Points, in no order, along strands that fork, close into loops and pass close to each other.
In the rows, 128 means zero.
Two points are linked if the straight distance between their rows is under 108. Some points are linked to none.
Nevi: [135 157 123 143 151 127 171 139 145  96  48  73 154 176 151  77 164 106
 181 124 143 144 132 151 108  76 110  75]
rarof: [147  91 130  84  72 113 104 124 155 193 173 122  79 106 141 180  91 114
  89 115 129 190 130 112  95 199 119 118]
Nep: [ 71 128  77 189 182 105 100 131 105 156  98 145 168 172 107 107 176 175
 143 162  85  96 133  82 123  90 126 126]
Nebiv: [161 160  89  89 106 141 115 110 165 161 136 135 109 163 109 126  49 112
  72 132 113 133 122 108  91 187 120 148]
viti: [163 116 125  76 107 127 115 122 194 173 120 128 119 136 128 149  72  88
 106 117 142  96 117 154 115 179 130 127]
vug: [124 129 138 145 161  99 107 135 184 179 154 125 151  89 140 150 163 119
 164 155 132  77 146 150 137 120 171 114]
gup: [127  76 170  78 112 141 130 122 142 127 120 137  98 110 155 169 103  66
 140  87 155  99 111 170 147 160 134 146]
fot: [102 150 170 134 162 174 115 111 148 103 126 151 137 112 155 135 117  89
 149 125 141  84 156 162 183 130 177 171]
zozus: [139 142 128 155 152 126 120 140 116 110 134 106 147 110 125 108 169 149
 160 146 123 128 146 139 127 100 140 105]
Gif: [103  99 109 144 109 139 108 129  69 123 187 155 123  82  80 159 112 190
  81 147 110 138 114  86 155 140 124 139]
mak: [134 134  72 103  89  67 138 165 140 159 105 128 109 158 103 106  84 130
  84 120 119 182 128  58  82 197  86  87]
vapip: [116 127 161 130  93 128 123 119 165 128 190 129 132  65 105 184  78 144
 105 151 130 166 152 121 169 165 194 140]
zilam: [163 127 114 113  95  99 152 161 137 107 101  96 128 132 109 115 124 122
 137 115 129 162 115 124 104 133 114  85]
Zag: [169 133 113  73  90 146 121 115 173 156 134 126  97 149 127 147  52  94
  85 119 128 132 122 127  97 195 116 134]
kiro: [131 141 165 144 110 138 120 125 141  92 153 125 146  80  99 161  82 159
 114 149 121 163 152 124 166 145 195 128]
Foz: [143 141 131 121 146 130 193 129 142  93  56  95 129 200 144  92 138  94
 156 123 147 122 106 163  95  78  86 107]
zusi: [101 164 130 167 168 140 131 105  99  94  81 113 185 227 141  78 178 173
 123 150 110 142 147 128 142  37 113 103]
Fufi: [133  48 146 115 124 101 122 136  92 147 152 121  94  83 155 151 186 112
 151  95 149 124  99 148 116 128 104 117]
gem: [128 155  81 121 112 130 105 113 157 176 152 168 121 143  96 149  47 138
  57 146 101 130 130  79  98 205 136 168]
foru: [109 124 150 120 106 136 107 115 152 136 205 146 123  55 121 181  95 127
 117 136 124 125 141 121 174 151 160 172]
gop: [135 107 136 132 127  61 119 151 177 193 171 126 137  72 123 161 156 130
 139 148 129 101 133 128 126 144 159  96]
mal: [143 198 130 142 156 163  89  84 153 123 132 131 171 142 143 118 129 119
 157 127 127 111 155 141 135  96 169 153]
bizug: [128  61 188  93 103 133 147 128 127 120 106 140  87 105 165 176 134  74
 154  64 164 123  99 168 139 150 127 138]
Dut: [164 144  77 107 140 101 130 125 158 158 106 111 137 159 112 100 115 101
 123 133 120 107 106 115  87 141 108 122]
derur: [124 154 102 165 173 125 122 130 118 136 116  90 155 135 144  82 197 147
 181 145 115 130 152 136 113  81 128  98]
fomev: [155  85 114  87  70 117 117 130 125 189 140 126  54 143 144 166 102 113
  78  99 122 194 115  91  73 199  87 108]
luro: [161 142  95 102  88  87 132 162 156 152 129 105 124 122 103 113  97 131
 117 130 119 178 128  90  95 167 114  89]
fabar: [162 139 171 130 111 126 160 147 136 119 133 100 122  77 153 113 153 105
 191 104 175 144 141 181 109 125 123 112]
gedus: [116 138 142 153 150 150 119 133  91 113 155 123 121  87 150 113 186 142
 167 138 142 115 148 159 146  95 128 140]
gomug: [165 131  58  92 135  78 149 138 154 177 100 105 116 165 126  88 126  88
 116 119 126 110 101 104  66 151  63 103]
nulu: [ 95 139  97 173 122 147 100 109 102 122 168 178 146  90  69 153  81 194
  84 163 103 128 119  66 158 132 141 165]
kenez: [102 131 161 139 182 166 106 109 159 122  95 149 149 144 160 140 125  83
 144 131 135  60 147 169 169 132 176 154]
Tor: [ 91 149 143 164 162 170 104 118 102 123 167 145 120  87 168 124 181 130
 170 143 134  97 156 153 168  92 129 172]
Vegum: [173 106  87  80  87  97 131 122 132 186 133 115  61 148 149 138 105  99
  83  97 134 144 110 102  62 183  64 110]
Tof: [121 110 140 149 169 114 130 139 159 116  48 119 157 160 129 138 133 106
 145 143 114  85 141 133 138 131 171  95]
doti: [ 83 115 159 111 134 168 126 127 111 112 192 163 106  64 154 139 122  89
 142 103 137  99 150 134 193 126 139 204]
Lis: [ 98  95 147 110 131 144 109 122 123 127 186 152 115  63 140 164 120  98
 131 109 128  95 135 131 179 139 144 186]
Dok: [162 169 152 110 127 138 135 118 157 124 148 111 131  95 143 109 127  97
 172 115 166 130 138 174 118 124 141 135]
Bev: [138  61 154 108  77 119 135 145 108 113 118 121  98 110 124 174 117 131
 115  97 128 168  97 125 127 155 127 108]
ruru: [120 110 149 144 172 110 118 137 171 151  92 118 145 125 149 144 158 102
 168 146 132  73 150 164 135 133 165  95]
badi: [108 147  82 143 112 143  97 105 150 164 163 181 126 119  87 161  48 149
  64 157  98 122 118  67 117 186 129 181]
Bevul: [102  51 149 124 138 120 116 137  68 134 165 134  97  76 158 155 194 121
 148 101 148 107 117 151 146 116 112 134]
zavi: [124 176 109 157 172 146 122  98 125 126 101  87 165 174 162  75 194 153
 180 135 117 134 160 140 103  69 122 109]
suk: [150 160  92 118 114 120 133 123 122 104 126 125 135 173  85  98  91 162
  81 146 105 155 106  95 116 127 123 132]
nakaz: [ 95 163 164 122 153 191 124 110 132 112 170 169 119  92 159 113 113  77
 159 104 142  97 160 146 192 114 152 208]
fodep: [118 166 149 147 151 139 152 130  95  93 101 109 165 201 126  52 174 175
 120 154 122 155 145 151 139  22  80  81]
pabe: [133 179  83 137 126 126 107 110 140 130 132 151 161 147  77 117  70 170
  86 145  96 153 120  73 117 145 150 154]
Fip: [ 75 114  90 191 181 110  95 129 119 152 102 169 166 143  98 138 149 159
 130 165  91  75 125  83 133 121 149 144]
sagag: [127 118 117 154 147 106 113 149 114 121 125 124 147 112 103 125 154 157
 138 153 111 120 137 112 135 118 151 104]
Fak: [106 115 112 177 161 104  99 142 120 138 139 151 156  89 101 149 155 172
 139 166 107 102 138  93 146 120 155 125]
nozo: [125 142 162 130 154 163 145 114 104  74 102 129 123 158 148 112 136 111
 139 130 148 108 128 172 148 100 138 157]
nufom: [161 134 136 117  71 120 204 162 144  81  70  92 121 124 134 116 152 106
 169  78 161 169 111 147  84  97  79  81]
sobes: [168 189 133 113 135 143 110 104 167 127 156 119 144 111 128 110 112 112
 155 125 143 128 137 151 115 121 151 147]
bube: [119 161  79 153 113 141 100 110 122 136 162 171 144 118  71 134  71 189
  77 158  96 146 111  63 127 151 135 166]
vuma: [144  92 149  75 107 135 121 124 184 164 115 134 117 119 141 156  88  70
 127  98 160  73 116 175 135 170 131 134]
Magep: [109  84 168 122 102 154 128 130  66  83 166 142 108  88 125 154 126 149
 109 112 140 148 122 139 176 122 138 145]
ribon: [126 177 126 136 130 124 149 139  88  98 119 111 174 188  91  45 155 176
 103 149 114 164 127 126 135  32  74  68]
moba: [179 106  81  82 105  83 139 138 154 189 113 115  87 141 144 125 113  88
 108 106 131 124 106 107  65 181  71  99]
rugu: [104 171 121 169 178 152 124  85 116 119  82 105 171 212 177  91 179 152
 161 138 101 120 158 135 124  69 136 124]
sozu: [141 107 113 122 105  50 119 154 163 204 183 129 128  67 114 159 139 147
 120 142 125 137 121 102 106 172 142 102]
gaz: [136 124 138 137 146 118 137 134 145  88  64 122 153 163 108 133 105 116
 126 136 114 112 125 125 137 135 170 108]
Kisip: [133  58 125 111  84  97 129 151  92 144 132 128  99 116 114 153 126 159
  91 111 114 176  94  97 114 158 114  88]
gabaf: [120  97 142  79 106 149 143 113  95 110 168 144  81 134 145 142 106  87
 100 100 144 126  95 149 144 136  97 192]
zelil: [152 129 153 133 101 127 170 156 135  72  76 100 129 131 125 122 141 120
 163 109 141 150 126 149 113 109 129  88]
zusuk: [118 150 173 157 142 170 153 144  64 101 144 120 111  92 172  86 201 139
 183 125 171 132 158 189 152  92 110 126]
terum: [133 130 172 143 115 142 133 134 136  68 111 126 146 111 105 161  74 147
 112 141 120 152 142 127 167 153 193 120]
gonor: [144 128 138 110 106 122 215 144 138  76  58  99 116 175 138 107 148 102
 156  98 163 145  98 158  88  69  59 100]
Guda: [128 105 106 125 112 117 108 132 110 137 170 143 116  93  99 159 106 159
  95 137 111 135 114  93 131 160 128 141]
Nadis: [120 158  87 144 171 125 120  99 132 122  93 151 174 218  90 110 106 135
  89 139  93 105 106  94 112 101 137 158]
noto: [141 150 155 158 148 147 171 150 114  97  78  85 139 133 169  79 188 120
 191 124 159 145 148 173 107  86 114  88]
Tif: [139 116 104 118 115 115 129 130  98 114 138 130 119 144  94 127 108 156
  84 138 111 134 102 109 125 133 119 132]
Rop: [101  74 161 109 120 147 132 133  50 107 171 145  91  95 149 133 167 127
 124 100 153 125 107 151 167  99  99 157]
sorif: [133 145 167 152 137 155 173 146  86  81 106 104 126 137 156  81 180 139
 168 126 162 146 139 181 124  78 106 104]
gebi: [122  96  83 103  97  67 157 166 116 137  82 133 103 186 104 112 111 130
  73 121 121 153  94  74  95 166  77  97]
Peb: [129 136 142 143 145 137 128 119 127  75  85 137 156 161  94 141  82 138
  99 142 106 125 126 114 153 134 183 136]
sabu: [117 194 142 151 173 186 100  79 136 128 125 135 154 155 180 107 158 108
 177 121 142  99 161 158 138  89 148 168]
Tib: [ 86 124 100 165 166 121 120 125  84 135 113 132 147 181 115  94 183 180
 124 170  95 102 126 119 130  62  97 120]
zorir: [122  78 171 110  84 148 140 135  74  80 138 126 102 106 118 158 116 149
 105 106 136 165 114 137 155 131 132 120]
kip: [145 100 113 110  87  74 110 143 152 198 181 132 105  89 121 164 112 139
  98 132 123 170 131  95 101 195 128 109]
Rodu: [ 74 172 130 159 171 188 100  92 122 135 150 148 124 131 180 111 164 112
 178 136 123  83 149 152 161  86 123 198]

A piece is two or more points that can be reached from each other along the links. Count, over all rows, the pieces, the separate loops (a circle has one, a figure eight two, a Y none), the forks (points with three links) and the tips (points with one).
pieces | 4
loops | 1
forks | 3
tips | 9

A fork is a point with three links, a tip a point with one. Leave the first point through the second and follow the links. Name the first fork or tip that comes.
Zag, viti | bizug
Fufi, Bevul | Kisip
gaz, Tof | Dut
ribon, fodep | zozus

Name the points in between on the shortest way along the links from the first point to the second, in order.
pabe, Nebiv | bube badi gem
Nebiv, bizug | Zag viti vuma gup
Fip, gonor | Fak sagag zozus gedus zusuk sorif noto Nevi Foz
Kisip, Rop | Bev zorir Magep
